Each row is a point on a landscape with many valleys, with its height.
A ball rolls from a point to the lowest of its 2 nearest points, and stops where none of them is lower. Distance is the straight distance between rows; heights are no part of it.
Z_828: [101 139 195 138 126 147 132 137 111 125 126 121 131 130 159 128 125 128
 109 109 115 129 140 138 154 114 111  99 132 140 138 100 111 137 124 142
 116 104 146 109 135  91  90 148 126 139 129 139 147 125 107 127 163 118
 101 191]  height 409
Z_119: [100 186 200 161 113 165 193 113  80 151  96 136 127 107 223 118 133 130
 113 147 110 151 142 141 131 170 120 126 128 146  91 120 107 109  99 116
 112  78 123 129 136  97 133 138 143 123 120 197 186 131  90 128 194 127
  90 134]  height 566
Z_778: [ 99 167 141 114 120 130 139 130  80 149 117 114  84 136 170  96 100 119
 143 163 138 145 171 156 117 103 112 135 130 141 115 111 145 128 138 147
 116 110 127 129  96 100 101 142 139 133  97 167 156  99 123 146 148  85
  90 136]  height 742
Z_275: [174 125 114 122 115 134 108 126 138 102 153 154 146 118 122 157 136 159
 111  67 100 139  81 125 143 151 171 142 126 102 130  88  84 107 141 119
 140 138 124 139 148 147 179 113 123 100 153  98 112 120 113  63 110 133
 137 127]  height 343
Z_305: [161  96  61 143 108 116  98 120 144 111 146 141 152 139  70 143 146 120
 115 141 126  91  90 101 104 186 165 165 107 126 135 167 137 110 131 113
 146 163 101 148 131 181 180 107 138 138 148 112  81 128 153 115  98 182
 165  86]  height 250
Z_594: [105 115 168 115 115 122 108 136 120 135 137 116 112 139 154 125 138 109
 140 138 124 135 159 154 139 121 105  97 128 162 160  80 143 148 138 139
 143  96 137 114 109 111  96 154 133 158 115 140 130 108 110 140 151 117
  88 181]  height 351
Z_82: [169 119  92 116 129 130  92 123 140 104 170 145 147 143 110 158 116 168
 115  49 106 122  90 120 143 110 166 152 130  80 124 113  84 124 149 143
 142 149 134 137 152 113 139 104 116 100 143  80  91 119 119  86 101 134
 141 155]  height 288
Z_658: [ 92 152  93 112 159 116 143 130 101 135 129 108  84 134 135 108  84 108
 146 145 159 125 160 126  85  68  97 137 150 121 102 161 155 149 137 155
 111 165 137 129 122 108  93 123 141 134 103 134 139 106 159 171 141  99
 142 122]  height 405
Z_257: [111 106 218 122 128 129 126 158 181 138  98 113 127 102 135 141 186 117
 122 142 108 168 149 127 178 160  94  71 110 165 151  66 147 144 117 127
 115  50 138  94  92 134 118 152 111 148 147 121 145 163 120 131 123 120
 113 159]  height 420
Z_269: [112 114  68 165 152 130 136  99 147 137 120 133 141 125  92 130 136 125
 117 171 145  68 103  90  99 167 122 166 114 130 120 238 153 118 100 108
 122 182 127 148 133 153 157 114 147 149 125 150  97 161 158 153 137 216
 175  89]  height 392
Z_959: [127 128 108 172 106 175 138 110 125 128 124 141 141 123 135 107 113 217
 115 130 102  86 114 135 161 138 181 162  98  59 136 213  97 104  72  86
 141 147 138 125 141 116 164 107 108 116 123 135 111 149 111  97 102 166
 162 104]  height 535
Z_517: [183 136 142 125 112 135 137 133 163 105 128 162 143  88 125 172 148 133
 100  82 112 151  72 110 150 184 164 130 143 116 111  91  90 107 143 114
 122 117 124 137 153 173 213 112 116  99 169  97 132 141 106  55 132 139
 145 104]  height 338
Z_42: [148 123 170 110 172 112 140 138 157 156 116 134 136 101 120 155 162   4
 155 148 165 148 130 107  69 147 103  86 144 172 100  94 147 156 174 104
  98 123 104 120 126 192 138 149 149 151 130 131 136 164 135 141 159 153
 131 131]  height 388
Z_482: [117  90  58 107 151  89 101 140 137 139 140 105 110 147  77 101 112  82
 154 170 159 107 162 116  79  88 100 119 130 162 149 145 203 152 157 130
 130 153 132 122  80 166 102 145 159 157  92 108  86 127 172 183  92 122
 156  93]  height 412
Z_318: [ 84 136 216 178 122 161 172 101 105 149 116 150 164 112 192 138 147  97
 111 117 127 133 110 110 122 170 104 114 124 154 125 143 113 116  93 111
 109 108 128 133 156 106 115 133 157 150 133 185 153 167 103 134 200 162
 108 185]  height 598
Z_922: [157 126 124 123 133 135 135 142 195 120  96 129 148  86  91 152 150 105
  93 131 129 124 101  66 170 182 153 115 137 127 107 135 135 129 119 123
 102 106 130 121 120 170 195  84 104 102 164 110 136 176 161 107  93 165
 179  57]  height 282
Z_357: [125 189 134 121 162 136 165 134 119 126 116 136 100 107 154 153  96  93
 121 129 153 158 133 106  94 113 113 141 176 118  66 147 114 123 130 148
  91 156 122 137 163 118 131 112 128 121 140 141 171 116 151 133 181 120
 136 116]  height 534
Z_696: [126 125 121 111 124  86  94 129  86 156 147 125 129 149 135 105 119  70
 191 197 175 159 167 169  70 127 113 127 126 187 164  74 175 124 163 117
 142 131 109 137  81 178 133 161 153 162  88 157 109  80 128 155 138  96
  89 125]  height 556
Z_445: [113 151 230 171 126 158 165 116 117 128 127 160 168 105 183 152 148 110
 100  88 129 137  96 102 144 158 104 113 142 137 121 108  87 122 116 125
  99 115 140 128 164 103 120 131 143 129 144 155 148 157 100 107 197 146
 109 198]  height 560
Z_556: [145 116 119 116  82 115 106 116 118 113 142 134 128 142 162 128 154 170
 141 154 107 141 130 179 136 174 150 145  82 152 165  64 113 117 126 121
 175  89 108 132 116 136 138 137 122 126 120 134 125  90  90 105 102 101
  98 130]  height 373
Z_31: [113  69 107 147 110 120 116 123 126 143 116 126 129 131  97 108 154 146
 123 162 108 106 132 142 122 139 120 138  90 147 159 160 161 129  98 111
 139 115 124 124 106 134 108 134 132 159 119 128  98 143 144 144  95 165
 138 121]  height 600
Z_190: [136  93 106 134 115 135  81 115 112 116 165 133 145 178 110 129  99 191
 128  81 112  98 111 156 167  89 147 134 116  81 166 140  88 124 131 131
 175 146 147 141 141  74  87 131 101 131 120  99  85 122 106 122  90 130
 121 201]  height 654
Z_234: [ 96  81 132 139 108 127 126 124 125 147 107 120 121 121 135  91 152 168
 130 179  96 117 145 158 157 135 116 118  89 146 171 152 167 135  75 121
 135  87 131 118 101 107  95 137 120 150 106 135 127 154 135 141  98 147
 115 131]  height 637
Z_840: [136  95  69 169 132 114 108 101 124 136 139 144 163 154  81 119 144 121
 122 145 141  77  94 108  80 171 126 177 111 134 139 207 136 108 125  99
 146 192 113 145 148 154 143 129 158 152 116 139  78 137 144 142 127 208
 163 117]  height 339
Z_416: [134  81  85 138 129 103  89 112 111 138 149 126 161 175  82 104 133 118
 146 134 142  91 119 130  84 126 114 142 102 156 166 156 145 129 143 109
 158 170 132 126 136 138  91 153 169 171  99 124  65 115 148 157 124 175
 139 164]  height 227
Z_437: [114 126 161 110 135 109 107 123  85 159 144 118 127 145 154 117 130  63
 177 169 166 154 170 172  95 129  98  95 131 188 160  74 163 134 162 119
 137 115 127 127  96 149 109 170 150 164  93 162 123  85 115 169 166 107
  81 154]  height 601
Z_166: [130 117 191 116 187 128 143 147 196 129 120 130 138 105 114 158 162  34
 123 108 157 120 136  72 130 123  88  76 165 145 102 108 145 163 165 133
  97 117 138 117 140 141 101 137 122 132 144  99 129 162 148 144 166 153
 140 151]  height 265
Z_159: [145 120 118 119  96 116 116 131 119 114 124 143 123 124 141 131 149 146
 129 149 111 135 112 147 107 170 156 143 104 147 145 106 127 110 116 125
 151 114 102 134 125 164 168 125 136 131 145 132 133 101 122 102 108 118
 115 104]  height 424
Z_846: [104 158 217 144 106 153 166 127 113 142 104 141 140 103 196 131 159 135
 105 134 103 155 134 149 164 175 112 109 116 159 123  79  97 118 107 115
 120  71 126 124 131 106 125 148 121 125 142 166 165 140  79 104 183 121
  87 142]  height 523
Z_744: [129 144 154 102 146 121 123 158 155 120 136 101  69 138 111 122 116  91
 143 123 129 144 175 135 136  65  93  89 163 115 132  87 149 164 157 153
 117 111 152 105  97 105  95 154 118 113 129  92 144  88 132 148 128  80
  97 144]  height 225
Z_823: [128 135  90 103 147 141 119 123 134 116 151 121 131 143 106 133  82 190
 120  67 114 109 126 124 170  71 150 148 141  65 113 161 103 126 141 146
 139 150 168 128 141  74  91  96 104  98 128  81 116 136 125 111 101 112
 147 149]  height 169
Z_336: [125 112  74 153 116 144 136 117 138 132 113 123 132 111  97 126 135 153
 114 171 121  79 111  97 123 154 147 160 114 115 125 205 150 125  93 116
 121 150 119 131 127 150 177 107 121 128 131 130 116 152 157 138 105 183
 166  70]  height 442
Z_545: [ 93 168 166 137 135 151 185 141 118 169  72 106 108  83 183 117 124 101
 127 168 123 161 154 128 145 134 109 105 150 148  87 142 152 109  93 126
  64 103 114 121  99 128 131 125 121 119 127 171 209 150 139 150 172 109
 109  87]  height 593
Z_962: [ 95 166 128 108 147 122 147 156 155 126  93  71  72 117 113 103  91 154
 130 126 126 135 178 110 176  36 100 110 159 103 103 142 154 148 120 156
  77 107 152 102  98  82  77 119  95  97 113  94 174 134 141 157 120  67
 124 102]  height 204
Z_982: [124 147 120 119 113 130 125 125  91 106 134 127 116 150 144 107 108 177
 134 121 115 121 132 165 149 109 147 141 114 108 137 117 100 120 118 145
 154 116 133 132 131  94 104 125 124 114 117 132 145 104 100 118 114  85
  96 141]  height 763
Z_578: [155 122  82 112 151 126  97 125 138 102 174 125 134 158 102 149  90 160
 124  56 118 111 111 115 144  66 154 142 145  66 128 127  99 140 166 152
 164 165 141 138 148  99 104 112 108 108 122  68  97 106 131 116 104 119
 141 165]  height 234
Z_808: [ 88  81  97 142 137 127 119 127 138 140 117 116 129 133  88 106 133 139
 123 145 122  82 130 117 131 109 102 133 110 133 140 187 169 148 114 128
 126 144 141 124 114 105  84 136 133 153 106 119 100 155 160 164 119 159
 155 129]  height 558
Z_320: [ 96 173 115 108 188 114 152 135 132 137 134 108  77 128 139 122  89  73
 150 137 169 137 179 111  91  45  82 123 184 124  89 135 167 159 167 157
  92 172 142 128 122 114  91 131 128 129 116 121 150 100 166 191 161 104
 144 123]  height 354
Z_866: [132  96  47 110 129  86  92 126 103 139 160 111 114 169  84  96  98 101
 176 169 165 115 161 142  61  80 112 137 126 154 164 135 181 144 154 129
 156 175 129 128  97 157  98 147 160 160  86 120  80  88 154 168  98 110
 130 114]  height 462
Z_681: [148  85 137 162 105 116 104 108 129 122 140 157 181 145 112 153 183  94
 127 119 133 121  80 107 101 195 132 135 100 167 167 123 122 108 126  97
 149 140 100 149 148 178 153 133 167 161 146 148  87 149 113 117 139 192
 132 161]  height 793
Z_687: [102 136 123 146 136 164 162 122 129 131 113 121 130 126 128 107  97 195
 121 108 105 107 125 127 171 100 145 149 130  78 110 195 118 113  86 119
 119 130 163 116 139  81 111 103 108  94 124 122 140 158 127 122 114 130
 144 109]  height 167
Z_700: [137 107 121 133 118 137 120 139 171 120 121 130 147 109  94 143 149 132
  97 119 106 118 104 101 165 155 147 129 123 126 123 135 141 126 117 122
 119 107 134 120 125 144 158 105 114 109 157 101 119 150 149 109  95 152
 160 101]  height 348
Z_242: [168 101 145 135 114 105  96 117 123 114 151 153 178 143 117 150 171  87
 145 102 146 136  88 116  81 167 118 119 117 161 159  84  98 120 154 113
 150 145 100 141 162 174 158 151 159 157 148 142  91 122 109 115 162 155
 121 174]  height 759
Z_341: [136 132 162 116 153 137 130 163 201 121  97 118 131  85  94 146 152 105
 106 110 126 144 125  73 188 134 115  96 151 138  93 114 143 146 137 138
  87  87 143 107 119 141 138 105  98  98 156  95 141 173 159 119 113 132
 162  89]  height 120
Z_842: [139 138 160 170 102 147 130  83  79 111 165 167 168 144 180 120 128 190
 115  68 112 124  75 147 155 155 163 136 112 103 141 110  59 109 114 128
 154 132 120 142 176  88 136 128 142 115 118 167 107 110  73 101 148 136
 105 195]  height 387
Z_83: [106 190 130 125 177 132 167 117 151 116 116 136 111 101 141 158  94 115
 107 127 152 136 131  81 115 100 121 149 193 114  56 181 126 136 127 149
  82 160 140 138 167 109 111  85 132 111 143 134 165 152 176 154 184 140
 175  93]  height 493
Z_565: [134 123 107 120 110 140 136 135 140 111 118 118 131 112 116 134 122 170
 103 122 104 122 117 125 161 125 162 143 126 104 119 140 132 124 105 124
 120 120 140 123 126 135 157 105  98  89 150 100 136 133 131  96  93 125
 150  82]  height 401
Z_227: [110 147 132 114 134 128 139 150  92 163 114 121 103 107 158 123 122  72
 146 177 152 158 152 142  83 137 111 124 140 164 110 115 160 115 139 128
 108 126  99 146  99 155 135 138 148 148 120 172 165 122 136 146 152 103
 114 101]  height 563
Z_434: [126 135 168 176 119 147 139  91  93 117 153 165 166 137 169 139 127 149
 113  70 126 122  74 112 132 160 136 137 128 113 142 132  81 103 112 127
 126 152 121 139 189 108 144 121 152 129 135 160 103 132 105 107 163 155
 125 192]  height 340
Z_385: [131  95  90 109 113  91  88 133 101 147 147 118 121 147 114 106 118 100
 169 175 155 132 161 159  74 114 118 132 105 168 168 112 171 131 138 123
 147 141 114 130  91 161 111 147 155 166  94 142  99  97 137 152 111 115
 115 127]  height 508
Z_299: [189 185 124  83 140 112 142 160 150 112 118 126  82  97 114 152 110  87
 133 130 143 168 136 118 104 128 128 119 168 113  84  82 115 127 170 150
  95 125 110 130 127 163 176 138 108 101 161  91 168 102 141  88 129  70
 125  74]  height 562
Z_626: [185 106 146 116 133  91  97 133 131 117 153 146 154 141 112 150 164  59
 168 106 158 156 118 121  67 146 113  94 135 159 150  60  99 142 181 125
 152 142 103 123 155 174 157 168 145 151 151 127  99 100 111 129 156 132
 110 170]  height 726
Z_985: [116 125  99 144 142 168 139 115 136 129 132 135 136 144 115 119  83 222
 117  79 105 109 129 138 186  84 143 165 130  46 111 210 103 110 108 125
 138 145 182 137 135  54  99  97  97 100 113 100 117 155 111 122  96 129
 157 134]  height 89
Z_25: [ 63 139 141 143 149 141 161 141 141 146  78  88 102 112 129 104 102 160
 120 129 108 123 163 106 185  77  98 121 140 123 108 181 155 144  82 142
  78 110 151  99 111  74  66 119 107 109 104 121 168 175 157 171 130 112
 132 106]  height 344
Z_217: [119  89 123 113 102 111 109 126 122 132 126 120 105 130 136 100 147 151
 141 176 112 135 153 167 135 136 127 128  90 158 170 107 161 127 108 134
 148  83 115 125  91 135 108 139 124 151 103 138 122 115 121 135  94 117
 104 132]  height 674
Z_568: [159 118 117 133  93 115  98 105  98 103 155 149 156 150 152 123 143 189
 137 121 106 130 101 173 133 161 166 154  91 132 166  71  79 109 129 129
 184 126 102 143 145 127 147 134 123 124 131 145 107  84  85  98 116 112
  94 147]  height 325
Z_712: [ 91 103  93 129 152 115 116 121 115 142 136 110 125 158 104 112 110 113
 133 129 140 100 145 116 101  82 102 131 131 133 135 166 155 158 141 132
 138 162 151 127 132 106  69 140 143 159  99 115 101 129 152 177 128 140
 147 160]  height 514
Z_752: [ 92 122 221 172 120 158 142 112 117 126 134 141 156 130 164 133 138 136
 102  88 110 124 112 113 175 131 107 104 130 131 140 114 105 131 104 124
 117 101 159 117 154  68  83 139 133 147 125 148 133 154 102 121 175 144
 110 227]  height 460
Z_164: [144 115  76 119 137 114 115 128 133 126 131 134 136 131 102 142 143  69
 125 143 151 122 108 100  68 158 127 141 135 158 119 151 144 118 147 120
 128 167 104 151 140 180 149 119 148 142 134 133 119 137 158 149 127 157
 158  98]  height 249
Z_857: [151  91  72 124 107 100  97 128 120 123 138 139 139 142  85 130 146 115
 139 153 138 119 114 130  70 164 140 150 110 152 146 139 151 115 133 113
 152 150  98 137 125 180 155 127 145 152 137 130  97 116 152 128  96 149
 144 101]  height 183
Z_188: [111 148 196 165 119 165 169 119 123 128 127 155 147 112 178 141 133 144
  91  98  99 134 102 112 163 151 139 125 132 126 122 128  93 104  95 115
 105 111 148 129 160 114 143 117 130 107 149 144 155 153 104  89 165 148
 128 153]  height 517
Z_703: [176 128  33 102 106 118 107 134 119  98 163 131 122 144  96 139  97 200
 127 110 118 123 108 156 120 110 185 174 123  65 133 149 100 102 127 140
 166 158 115 145 123 140 175  99 107  89 146  86 114  96 119  82  62  86
 136  59]  height 457
Z_19: [121  88  97  99 171  97 111 152 183 138 129 104 132 128  68 116 141  60
 141 151 158 107 162  89 107 113  89  89 134 164 123 139 198 162 161 141
 124 132 130 115  86 171 111 132 144 152 112 110  95 151 172 187  97 141
 168 107]  height 349
Z_732: [ 70 144 128 137 166 137 172 134 153 152  87  99 106 107 136 124 121 127
 113 138 128 119 152  79 160  95  95 123 161 134  93 193 166 146 106 144
  69 136 139 109 126  95  93 105 120 115 119 131 163 180 181 176 152 137
 167  93]  height 402
Z_917: [174  89  71 132 103 109  98 128 180 110 138 141 160 129  58 149 147 136
 114 146 115  99  95 106 139 185 179 149  90 119 142 147 146 124 125 113
 145 131 110 133 109 175 200  99 117 129 161  98  67 137 157 104  45 165
 168  76]  height 309
Z_261: [ 88 126  92 119 148 120 132 115  93 136 138 109  91 164 127  96  80 134
 156 132 151 115 163 137 104  54 108 128 141 108 131 167 142 156 132 145
 149 167 157 130 129  80  61 135 136 147  89 134 119  95 144 181 122  99
 117 166]  height 461
Z_527: [122 176 142  95 146 130 144 154 147 121 111  97  70 116 126 118  99 120
 126 123 130 149 169 113 153  58 104 107 166 104  95 107 137 141 151 152
  88 115 145 109 106  99 100 135 101  97 137  94 175 104 135 128 138  73
 110 105]  height 269
Z_189: [124 173 206 170  93 171 176 104 100 115 133 168 156 115 208 124 144 170
  94  98 106 135  93 125 168 186 157 129 120 119 127 101  67  97  90 107
 124 115 132 137 165 113 161 123 147  99 137 170 146 135  69  80 176 145
 108 147]  height 475
Z_352: [121 145 157 101 140 121 121 145 120 140 134 110  87 136 145 119 127  78
 153 141 143 151 173 146 113  93 101  93 151 139 142  74 139 156 162 147
 127 118 137 122 101 114 109 167 134 138 120 129 143  80 128 149 150  92
  75 152]  height 289
Z_365: [169 123  94 102 103  99  90 143 124  99 147 135 126 139 112 140 135 121
 145 134 135 147 119 144  97 147 142 134 117 136 143  75 117 127 155 138
 159 139  93 128 129 170 164 129 133 140 141 120 111  82 128 108 105  99
 118 123]  height 473
Z_231: [114 102 180 120 133 116 123 165 165 148 108 110 123 108 113 142 173  78
 128 149 128 153 152 121 137 142  96  81 126 157 135  88 169 153 137 127
 117  75 125 104  96 152 124 146 133 150 140 125 133 164 135 153 125 129
 133 139]  height 352
Z_73: [141 119  61 140 127 130 116 113 103 113 153 140 132 151  99 126 108 168
 127 113 125 103 101 133 107 118 156 173 123  84 127 176 103 118 127 133
 152 180 117 143 154 121 134 103 125 119 128 113 106 110 137 119 102 130
 147 115]  height 358
Z_329: [100 104 125 155 124 127 128 109  90 141 129 136 146 149 128 109 121 122
 131 123 137 107 118 133  99 134 117 147 111 145 142 163 127 129 116 124
 131 154 130 133 151 114 101 137 156 159 114 154 105 128 142 142 141 164
 134 169]  height 228
Z_195: [130 142  86 127 109 149 159 128 127 122 109 103 120 115 126 107  97 207
 113 147 115 105 131 140 151 112 173 156 118  81 124 191 124 110  79 115
 120 135 133 124 120 126 170  95 101  84 138 121 153 131 127 102  93 121
 152  44]  height 456
Z_564: [137 103  96 156  95 160 107 108 130 124 144 158 153 151 120 114 120 229
 118 113  92  87 115 169 173 134 172 163  89  58 162 198  92 102  77  92
 175 141 143 141 130 111 144 119 103 120 118 120  92 134  84  99  79 157
 139 126]  height 577
Z_986: [ 93 167  99 121 186 128 164 130 154 137 103 108 101 101 132 133 104  99
 117 152 148 129 150  79 119  96 100 134 173 140  71 196 169 148 129 154
  72 155 138 134 133 115 109 100 130 121 126 134 167 163 189 178 161 140
 179  74]  height 449
Z_62: [133 129 182 113 144 112 127 142 112 157 131 129 126 125 153 139 156  45
 164 141 165 165 149 146  90 141 104  85 140 173 146  59 125 148 178 120
 125 113 118 123 116 155 122 178 146 157 130 145 136 109 108 141 172 114
  79 160]  height 647
Z_40: [186 150  99  89 126 103 105 159 142  96 142 133  92 119 100 151 120  92
 144 128 141 159 127 127  87 128 128 129 144 118 113  74 116 139 182 151
 132 137  99 135 128 169 177 140 124 120 158  99 127  84 146 102 107  76
 120  96]  height 520
Z_350: [115 156 120 133 115 154 174 126 120 135  92 104 111 102 162 103 101 172
 112 158 113 120 138 123 143 129 149 137 130 108 107 174 132 113  74 122
  97 124 126 114 128 121 154 110 117  93 129 145 178 140 140 126 119 134
 139  67]  height 505
Z_619: [109 127 154 176 134 137 131  95  90 119 141 141 153 148 147 122 115 143
 115  89 138 108 101 115 120 124 123 137 123 116 133 161 102 123 114 134
 131 152 138 139 171  88  96 133 152 146 115 147 107 128 128 137 157 155
 132 200]  height 284
Z_237: [125 109 171 119 145 111 133 139 138 174 100 125 140  92 119 150 170  32
 148 169 155 164 125 124  80 169 111  89 125 185 111  87 165 143 141 101
 110  99  94 125 103 203 154 139 150 155 136 153 147 170 132 134 136 144
 132 107]  height 452
Z_821: [121 147 110 168 119 168 157 113 130 133 108 123 138 100 134 123 112 181
 104 161 115  81 106 102 139 155 171 162 112  90 119 199 115 112  73  92
 105 150 124 123 147 132 179 101 118 115 135 143 133 162 140 108 118 179
 173  80]  height 489
Z_615: [110 175 156 133 124 155 176 136 130 142  76 107 116  84 171 126 121 136
 107 151 114 157 139 115 158 141 131 118 152 129  87 142 133 103  89 126
  77 108 120 111 124 131 160 119 105  92 146 154 204 145 129 118 152 121
 125  70]  height 552
Z_319: [107 120 116 105 106 116 113 132 109 138 127 109  85 135 140  97 113 137
 149 170 122 130 166 164 133  91 117 124 115 144 152 110 158 142 117 148
 138  99 131 121  84 109  89 136 132 139 100 137 141 109 123 148 109  90
  92 131]  height 707
Z_469: [ 95 148 139 135 128 146 156 140 116 155  97 112 111 103 157 119 123 103
 128 161 122 149 144 128 120 129 109 120 133 149 112 142 151 120 102 135
  95 114 121 128 117 128 126 135 139 131 129 164 168 138 145 149 151 113
 121 113]  height 605
Z_831: [151 117 181 127 135 105 112 128 110 138 148 139 164 146 148 144 166  62
 163 106 165 151 129 133  90 134 104  84 142 175 165  69 102 144 169 118
 141 126 118 119 146 145 129 184 153 155 136 144 113 103 102 143 184 140
  84 196]  height 686
Z_284: [ 84 136 176 164 113 158 166 113  85 160 104 139 135 121 196 106 130 122
 122 151 120 130 136 138 124 163 117 125 112 156 120 144 126 112  82 120
 120 101 121 131 138 110 126 133 149 147 115 191 156 142 119 138 171 148
 106 143]  height 604
Z_155: [174  89  81 118  93 105  83 122 140  99 162 142 146 149 105 143 139 191
 128 104  99 135 103 167 135 158 189 153  84 104 155 100 109 107 124 115
 182 128 114 134 121 146 173 116 109 114 146  88  91 106 107  78  52 115
 130 109]  height 210
Z_438: [134 132 161 114 154 134 138 156 177 131 105 124 121  98 113 151 153  69
 116 128 140 137 134  87 136 129  99 100 152 146  92 117 148 151 148 134
  97 105 126 118 133 152 128 123 114 120 151 110 144 163 155 135 147 131
 149 119]  height 198
Z_850: [106 121 227 135 122 142 148 146 140 150  97 127 138  98 173 135 181 114
 114 144 111 156 136 135 162 164  96  84 116 162 133  65 130 129 109 121
 112  58 137 112 113 123 110 154 122 141 147 150 163 156  99 118 165 128
  97 161]  height 477
Z_655: [161 124 175 110 147 127 137 149 218 129  93 135 143  73  85 163 171  74
 108 114 139 144 104  73 172 175 126  94 150 136  90  99 120 143 143 134
  95  89 129 115 128 167 179 103  96 101 164 105 136 181 153  99 117 145
 159  79]  height 200
Z_930: [148 101  60 164 127 101  92  89 103 126 157 140 169 175  85 108 136 132
 141 117 147  87  91 128  71 140 118 172 108 134 152 176 117 110 137 114
 157 201 112 139 159 138 111 136 165 161 109 139  60 110 141 149 131 188
 148 157]  height 285
Z_881: [140 174 172 151 100 148 149  93  82 109 143 166 153 127 195 131 136 186
 105  86 105 143  91 153 148 172 167 139 122 109 124  80  48 102 121 118
 159 122 122 141 169 107 169 126 138  95 124 167 143 105  59  78 161 121
  98 145]  height 434
Z_943: [178 107  92 108  87 108  89 113 128  89 165 137 151 152 143 135 145 209
 141 110 100 141 101 189 149 166 187 148  81 115 167  62  88 106 133 123
 200 117 107 142 122 131 157 127 105 105 133 107 104  87  79  78  71  92
 101 128]  height 271
Z_102: [182  83  78 118 106 106  75 124 175 108 155 152 159 143  63 162 143 159
 109 106  95 114  98 128 149 175 186 153  87 106 151 120 126 123 138 117
 169 132 118 125 116 148 182 107 113 119 159  80  57 128 133  94  43 149
 154 107]  height 281
Z_908: [147 187 125 101 149 128 146 145 134 114 120 124  85 101 134 146  97  97
 124 124 145 149 140 113 104  98 114 129 172 108  80 113 121 127 161 148
  92 144 125 124 141 134 130 121 110 103 147 107 169 104 147 112 152  89
 131 105]  height 571
Z_602: [129 111 128 109 131 107 117 154 122 162 114 119 111 105 130 133 145  67
 156 180 153 163 145 141  88 148 110 108 121 175 137  97 176 127 140 122
 117 105 100 136  88 181 149 138 146 154 127 147 137 135 143 141 114 109
 127  98]  height 516
Z_766: [122 167 113 121  99 134 133 112  58 124 127 132 103 160 173  98  99 164
 151 145 132 138 146 178 115 115 142 154 116 121 130 109 106 129 130 144
 165 114 112 135 129  94 108 138 138 124  93 173 145  88  97 140 129  77
  83 149]  height 792
Z_293: [106 102 129 117 144 123 125 159 160 145 105 107 117 109 103 122 147  84
 124 151 134 127 148  97 126 122  98  99 128 159 131 135 184 151 132 137
 108 109 129 122 103 152 114 133 137 146 122 125 122 164 165 172 116 133
 158 110]  height 280
Z_457: [162 125 166 106 189 105 145 136 175 124 131 142 136 115 115 169 152   4
 150 115 171 132 133  90  78 126  94  90 171 147 103  94 129 169 190 131
 102 140 124 127 151 168 126 148 131 133 138 112 128 141 138 138 166 144
 130 141]  height 328
Z_878: [130  96 125 136 112 106  97 112  97 132 145 127 157 173 124 108 138 114
 146 129 147 119 125 144  96 132 116 127 104 172 169 117 126 127 127 118
 155 145 127 126 139 136 105 155 159 172 104 148  88 106 124 147 143 156
 114 186]  height 157
Z_17: [142 127  61 123 131 116 115 116 117 106 150 137 130 139 103 144 119 117
 117 121 139 111  98 106  80 133 138 164 134 123 112 150 121 122 146 135
 134 183 107 147 162 152 146 103 137 126 139 115 116 109 158 131 129 145
 162 105]  height 305
Z_814: [121 196 107 103 101 121 138 117  64 135 126 116  73 150 163  92  97 146
 163 169 141 150 179 187 113  84 126 152 131 131 127  87 135 131 144 149
 145 101 112 143  91  99 116 140 128 117  82 159 163  75 102 147 127  51
  66 118]  height 775
Z_157: [126 111 151 126 117 144 104 128 130 112 147 122 144 159 125 128 115 186
 113  77  93 115 118 160 194  88 141 111 120  97 152 118  93 128 122 132
 151 114 168 126 130  77  89 124 104 120 129  96 119 136  89 104 106 120
 114 195]  height 694
Z_957: [120 128 133 107 107 136 124 135 130 108 131 111 120 147 135 110 111 199
 123 110  98 126 135 178 191  99 148 123 113  97 143 122 119 121 115 131
 144  97 160 124 110  85  88 126  96 106 124 102 139 129  92 104  96  93
 104 139]  height 730
Z_903: [153 134  41 121 110 130 120 123  90 106 151 133 122 153 110 111  89 194
 140 138 127 112 116 168 100 112 167 180 114  69 132 169  98 101 116 141
 168 166 110 146 138 125 149 107 123 108 121 122 120  89 123 112  82  94
 123  80]  height 408
Z_624: [138 101  83 140 119 153  92 116 122 116 154 146 148 165  95 122 105 216
 127  95  93  94 115 162 162 104 151 160 102  62 154 180 102 112 113 124
 167 143 149 149 129  86 101 118 102 125 121  98  84 136 104 116  73 132
 134 149]  height 618
Z_764: [117 161 156  98 114 146 139 132 116 101 124 112 108 145 143 114 105 206
 107  74 105 141 143 176 210  85 149 111 132  82 116 104  95 111 126 134
 148  98 168 131 117  61  93 124  91  94 119 115 162 124  63  91 129  77
 101 141]  height 765
Z_46: [109 162 154 109 174 124 151 139 134 127 134 112  78 136 129 132 102  72
 140 105 152 140 177 119 113  53  83 104 181 115 112 109 145 170 165 148
 109 148 156 111 130 101  79 146 120 124 120 110 146  82 146 166 161  99
 112 161]  height 294
Z_185: [ 86 139 143 119 149 138 142 147 168 127 107  88 110 117 107 117 106 168
 106  93 109 124 153 105 207  54 107 110 150 106 102 151 146 145 118 140
  86 111 165 101 118  68  66 110  86  94 122  87 162 164 140 141 121 100
 139 115]  height 274
Z_374: [178 138 163 112 131 129 142 146 182 116 110 153 140  88 101 174 159  86
 110 110 123 160  93  98 143 181 141 105 142 132  96  82 103 128 151 121
 117  98 118 123 142 172 195 116 109 106 172 105 144 155 127  76 125 128
 144  97]  height 276

Call two points neighbours if one is among the 2 nearest of the other. Go from one point of each pair to the other, from neighbour to neighbour, staying as low as possible. Name the highest point that can't be avoided.
Z_962, Z_293 | Z_284
Z_962, Z_878 | Z_445
Z_857, Z_744 | Z_908
Z_985, Z_341 | Z_275
Z_155, Z_857 | Z_917
Z_744, Z_962 | Z_527

Where does a ball stop that starts at each point below?
Z_157 | Z_878
Z_242 | Z_293
Z_188 | Z_878
Z_299 | Z_155
Z_217 | Z_744
Z_545 | Z_341
Z_469 | Z_341
